Each row is a point on a tangle of strands that fork and nearly touch. The rows are in no order.
In the rows, 128 means zero.
Points whose rows are less than 69.3 apart are linked; no others are. Some points are linked to none.
z_539: [111 160 107 181 127 149 121 135  88  96 110 146 133 133 128 112 106 139
 137 147 140 134 140 118 143 134 114  73 143 109 141  70 113 177 156 100
 126]
z_885: [146 111 147  53 152 120 131 106 172 172 121  97 134 124 131 138 139  87
  97 128 135 116  86 169 119 124 135 186 105 185 121 190 150  65 106 172
 110]
z_535: [139 127 159 247  89  90 146 183 128  78 148 163 103 113 127 120 142 220
 164 121 107 143 212 115 107 123 124  94 112  29 130 123  92 181 114 123
 143]
z_570: [126 162 125 217 109 147 106 138  96  77 108 175 144 105 127 103 107 175
 114 171 165 142 178 132 120 121 111  76  92  90 136  72  99 183 164 119
 108]
z_784: [155  97 154  38 144 125 142 109 168 180 143 102 110 133 117 178 171  94
 117 106 113 106  97 164 118 125 128 190 119 178 100 203 155  54  95 159
 128]
z_805: [141 120 142  60 172 118 119 115 178 169 113 104 152 106 141  95 116  87
  76 147 154 126  73 169 117 126 140 188  89 197 132 189 143  85 119 185
  95]
z_151: [149 101 158 116 122 108 143 125 166 145 128 112 118  97 118 133 143 117
 110 110 138 136 131 156  99 104 146 203  77 124 109 171 100 103  91 153
  99]
z_444: [139 151 141 218  98 129 107 140 115  74 117 178 137  89 120 101 121 186
 103 158 165 141 197 131 101 115 119 102  63  77 125  90  89 185 148 133
 102]
z_929: [104 155 102 165 128 150 123 134  83 105 116 142 129 143 129 114 105 130
 144 138 131 129 126 111 149 141 118  67 170 116 145  67 124 167 154  95
 137]
z_75: [133 110 119 106 116 126 140 131 131 142 136  99 112 143 127 163 134 118
 141 110 105 116 130 118 139 118 126 135 155 118 115 128 134 118 123 118
 137]
z_942: [107 126  98  95 135 140 124 104 102 132 130 116 132 154 132 129 114  93
 135 117 112 118 100 104 153 140 130 108 183 151 142 100 158 115 136 103
 143]
z_602: [128 136 127  93 161 126 115 111 153 139 111 116 149 113 141  94 107  95
  88 154 163 133  78 148 128 126 139 169  89 172 139 157 126 109 127 150
 104]
z_616: [122 160 128 224 106 139 125 153  94  78 115 167 128 123 127 120 111 182
 146 158 146 138 172 122 133 129 111  50 132  81 138  68 101 191 156 103
 137]
z_838: [100 124  93  87 127 141 126 104  87 147 138 123 133 171 131 138 126 103
 153 103  90 115 102  87 163 156 130  85 223 148 140  83 185 116 140  94
 170]
z_915: [ 86 143  96  75 185 140  94  96 117 139 137 136 172 136 136  67  89  85
  96 161 165 132  51 140 146 157 144 137 131 204 156 131 158 102 151 139
 130]
z_199: [120 158 123 208 112 137 130 158  93  86 115 153 122 134 129 123 111 171
 159 143 133 135 159 115 143 132 111  49 155  88 142  70 105 188 152  98
 146]
z_146: [124 135 138 227  86  97 150 189 130  86 144 141 101 132 132 144 136 213
 198 116  95 146 184 103 133 124 117  71 150  39 134 116 107 176 122 108
 170]
z_192: [140 150 138 201 108 135 106 130 122  83 113 168 142  83 122  96 120 169
  94 161 171 146 183 131  97 113 123 129  42  94 125 105  86 176 148 139
  92]
z_313: [131 136 125 164 113 133 134 143 116 105 117 131 123 117 123 122 116 140
 130 131 132 130 150 119 123 117 121 113 111 106 127 101  95 164 132 118
 117]
z_416: [135 146 145 233  94 120 134 167 110  73 128 167 116 113 122 120 121 204
 145 143 136 136 194 118 119 121 115  69 113  64 132  90  93 191 136 117
 138]
z_74: [120 126 107 100 128 136 132 111 113 136 129 107 123 152 134 143 119 103
 135 116 113 117 110 106 149 129 126 114 172 141 133 109 145 120 133 107
 138]
z_787: [139 139 141 143 133 127 119 122 152 116 107 137 142  83 126  95 120 125
  89 147 172 150 126 144 103 113 140 174  41 130 126 147  92 139 121 148
  92]
z_417: [115 133 124  62 192 127 101 107 154 160 119 118 166 124 147  68  99  84
  75 160 165 128  58 159 131 144 145 163 109 208 149 171 150  98 141 166
 105]
z_709: [148  77 162 118 113 104 146 145 162 154 159 114  99 114 117 169 170 125
 135  88 110 133 164 157  95 102 146 211 104  90  91 184 101 103  82 139
 105]
z_553: [150 102 158  97 132 109 137 122 179 153 119 109 126  93 120 127 139 107
  97 116 147 134 114 169  97 109 146 209  69 142 113 181 110  89  91 168
  95]
z_594: [100 131  95 110 124 138 128 116  87 136 131 125 130 171 134 137 121 113
 160 102  93 117 109  89 164 155 127  72 229 132 143  73 174 131 143  92
 170]
z_472: [141 118 137  41 161 124 127  93 159 170 126 100 139 138 131 133 134  81
  99 132 132 113  78 158 128 131 131 170 125 200 132 185 161  58 118 162
 118]
z_850: [136 124 132 137 120 127 136 130 137 118 118 117 125 109 122 124 120 123
 119 130 137 134 134 126 118 110 129 151  91 118 121 128 100 136 119 131
 109]
z_840: [149 106 160  62 152 110 127 119 191 176 112 104 138  95 129 115 137  93
  77 125 146 125  88 183  97 116 146 216  72 180 117 202 133  73  99 198
  83]
z_738: [113 155 113 192 115 139 135 153  93  96 118 144 117 141 132 127 112 162
 172 132 122 135 145 108 150 136 115  47 179  92 143  70 117 183 151  90
 153]
z_281: [126 115 112  88 124 133 133 113 122 147 134 103 116 154 132 160 130 108
 142 107 104 113 114 108 147 127 124 124 176 136 122 122 151 114 128 112
 144]
z_534: [146 108 131  31 144 140 138  95 141 179 148 105 113 162 125 185 169  87
 140 105  95 102  95 126 135 140 126 154 161 180 111 177 175  59 114 127
 153]
z_318: [152 106 163  79 144 107 131 121 191 167 111 108 133  89 126 115 139 101
  82 124 150 131  98 181  93 112 148 218  62 162 114 198 121  82  96 188
  84]
z_644: [ 80 141  88  84 169 144 100  91  99 129 140 137 164 143 128  81  94  83
 112 152 151 127  58 122 154 159 139 123 149 188 159 109 164 104 149 124
 139]
z_627: [126 112 111  51 134 144 132  97 112 169 147 112 121 184 131 174 158  96
 155  96  77 105 106  94 152 150 125 117 207 159 123 134 191  85 128  99
 174]
z_843: [147 101 123  45 131 138 135 117 140 176 158 108 106 172 128 202 181 103
 160  90  78 100 118 107 140 140 120 142 184 148  97 165 177  83 112 113
 165]
z_646: [131 158 139 238  99 129 124 161 101  72 121 173 123 117 123 120 114 201
 146 156 146 137 187 120 125 124 112  55 118  69 132  75  97 194 150 112
 138]
z_542: [131 121 130  31 168 128 127  83 146 171 131 105 145 150 130 128 139  74
 107 131 123 113  70 150 135 144 132 160 144 210 140 179 173  51 124 156
 128]
z_380: [150 103 140  41 143 132 139 101 153 174 144  99 113 147 123 180 164  90
 126 109 110 106  97 145 129 128 128 169 141 176 108 185 164  57 108 142
 138]
z_746: [139 119 145 186  99 111 149 163 129 107 133 133 112 111 120 126 139 170
 143 112 113 134 188 121 107 110 129 129 103  71 118 123  86 162 115 131
 119]
z_781: [143 127 144 130 130 119 131 121 159 126 112 124 135  89 125 106 124 115
  94 135 157 142 120 145 103 108 142 183  53 131 122 155  96 123 110 154
  95]
z_595: [120 137 123 190  97 114 148 177 119 105 131 125 105 145 137 145 130 182
 193 116 101 136 159 104 145 129 117  61 176  69 135  95 118 172 134 101
 168]
z_505: [105 121  94  71 133 142 126  93  90 148 142 121 137 174 128 141 127  91
 145 104  92 113  95  89 160 156 129  97 213 159 141  95 186  98 139  98
 167]
z_454: [120 114 107  64 134 138 130  94 108 159 142 111 126 172 130 158 139  93
 144 107  92 112 104  98 151 145 128 116 199 158 129 123 179  91 132 103
 160]
z_888: [139  87 152 126 110 109 148 146 154 148 150 109 105 116 116 163 159 133
 137  93 105 130 163 141 106 103 140 190 109  93  98 164 103 116  94 136
 113]
z_409: [118 159 115 190 123 152 114 138  94  91 108 156 137 123 128 111 105 146
 126 157 151 138 151 123 134 129 112  77 123 107 139  76 105 177 156 108
 118]
z_769: [139 135 148 220  97 112 137 168 119  84 131 157 115 110 117 116 131 193
 141 128 128 136 198 119 111 117 121  95 103  62 124 104  86 183 126 126
 128]
z_978: [147 112 151  54 163 114 122 116 185 176 109 101 148 104 136 106 127  86
  76 137 148 125  80 178 106 120 141 201  82 193 124 200 142  74 110 197
  88]
z_902: [129 157 128 170 129 145  99 119 127  99 107 158 154  87 134  89 110 139
  88 172 182 151 138 136 109 116 127 141  40 122 134 123  97 160 150 131
  89]
z_968: [134 110 127 123 110 122 144 141 136 136 132 102 112 128 124 152 134 126
 136 110 113 122 139 120 128 109 126 145 130 111 115 129 115 127 118 124
 125]
z_636: [137 106 114  52 131 141 131 116 126 171 154 109 113 182 135 193 173 107
 167  90  70 101 118  93 151 146 119 123 207 146 109 142 187  93 123 105
 175]
z_193: [135 155 132 190 115 143  98 122 126  92 112 169 150  81 130  86 113 159
  86 171 183 153 164 134  99 114 129 136  32 106 131 113  92 169 153 136
  87]
z_740: [140 128 146 203  98 111 142 166 125  98 130 146 113 108 118 118 134 183
 142 120 120 134 194 120 105 115 126 116  99  67 121 115  83 176 123 128
 121]
z_809: [ 76 145  79  93 158 149 105  93  85 122 136 141 158 144 123  90  95  87
 121 144 142 125  69 112 157 164 136 105 163 177 154  89 161 111 150 112
 145]
z_548: [134 156 136 225 102 134 111 145 105  74 114 173 137 101 122 107 114 187
 116 162 158 139 193 129 113 120 113  82  84  80 131  80  94 190 153 126
 113]
z_515: [130 131 152 245  87  90 147 189 127  78 150 157  99 122 128 130 138 224
 181 119 100 146 202 110 118 127 117  79 129  29 134 122  98 180 119 115
 156]
z_630: [142 110 144 125 115 118 143 131 151 134 126 110 121 106 118 136 134 122
 117 117 135 133 136 138 109 106 136 178  85 116 115 149 100 120 103 139
 106]
z_65: [148 105 128  33 143 142 135 101 136 180 155 108 112 173 123 195 176  90
 150  95  82 103 106 111 141 142 123 147 174 168 106 172 178  67 113 118
 165]
z_839: [134 126 132 166 108 122 142 153 124 113 123 123 118 115 119 127 126 150
 137 122 121 132 161 118 119 113 124 122 112  95 121 112  93 159 123 123
 120]
z_270: [133 117 127  32 157 136 131  78 136 174 136 105 135 161 126 148 147  77
 120 122 113 109  80 137 142 146 131 151 159 197 133 170 177  51 123 138
 141]
z_395: [131 136 123 146 124 134 128 129 124 108 115 124 130 112 125 118 113 123
 117 138 141 134 131 121 126 115 125 136  94 121 129 114  99 147 131 123
 111]
z_778: [119 138 128 208  91 108 149 183 123  93 137 130 102 141 136 147 132 199
 199 115  96 143 167 101 143 126 112  60 167  55 136 105 115 175 130 101
 174]
z_969: [135  99 140 130 108 114 148 147 144 139 139 106 108 122 118 157 144 132
 138 102 108 126 156 128 117 106 131 159 119  97 106 145 107 125 108 129
 121]
z_516: [119 161 121 197 121 151 105 131  96  86 106 165 145 110 130 104 106 152
 114 168 161 142 156 128 127 127 111  89  95 105 140  78 102 177 163 115
 106]
z_134: [120 135 108 137 117 134 134 139 106 120 123 117 118 146 133 138 117 128
 149 118 112 122 128 105 146 129 120  91 174 113 132  93 129 152 139 103
 141]
z_69: [116 145 116 185 105 125 141 163 105 104 123 130 110 148 136 139 120 168
 184 118 108 134 146 103 152 134 119  51 187  84 138  82 123 176 142  92
 166]
z_105: [128 126 131  57 181 123 110 106 164 165 117 109 162 122 146  81 106  83
  75 153 159 126  65 164 124 133 141 174 103 206 144 184 150  85 131 178
  99]
z_354: [151 101 154  54 142 118 137 110 173 171 129 100 123 120 123 155 150  92
 101 115 129 116  93 172 115 119 135 196 103 178 111 194 144  61  98 171
 114]
z_385: [ 97 141 106  72 190 132  98  99 132 145 130 131 172 133 143  64  93  85
  85 163 168 132  51 149 142 151 146 150 119 207 154 150 156 102 144 148
 119]
z_499: [ 92 134  88  86 147 145 116  92  92 128 135 127 146 154 127 110 106  86
 129 129 121 119  79 102 155 157 134 105 181 166 152  91 167 107 142 107
 147]
z_558: [ 94 141  94 133 127 144 128 124  79 120 126 134 129 159 132 122 111 119
 158 113 107 123 110  95 162 157 126  60 215 128 147  60 157 150 148  89
 163]
z_369: [131 150 130 157 129 136 111 123 133 103 107 145 143  90 129  95 112 130
  93 159 172 147 131 133 110 115 132 153  50 127 128 128  92 151 133 135
  95]
z_883: [157  71 174 106 123  98 143 149 170 162 170 118  90 115 126 183 185 120
 135  81 103 132 166 170  88 106 148 228 103  90  77 207 106  92  72 140
 100]
z_130: [104 148 102 158 121 142 132 135  88 109 121 135 124 151 133 125 110 132
 161 121 115 127 123 104 159 146 121  59 198 112 144  66 139 165 147  88
 155]

A fork is a point with three links, a tip a point with one. Leave the first point through the second and follow the links. Name the first fork or tip that comes.
z_616; z_199 | z_535
z_548; z_444 | z_781
z_354; z_885 | z_270
z_968; z_969 | z_883

Name the points in between on the shortest way along the links from the first point to the second, in order.
z_839; z_595 | z_746, z_740, z_769, z_416, z_646, z_616, z_199, z_738, z_69
z_75; z_499 | z_281, z_74, z_942
z_850; z_746 | z_395, z_313, z_839
z_444; z_838 | z_548, z_570, z_516, z_409, z_539, z_929, z_130, z_558, z_594
z_548; z_781 | z_444, z_192, z_193, z_902, z_369, z_787
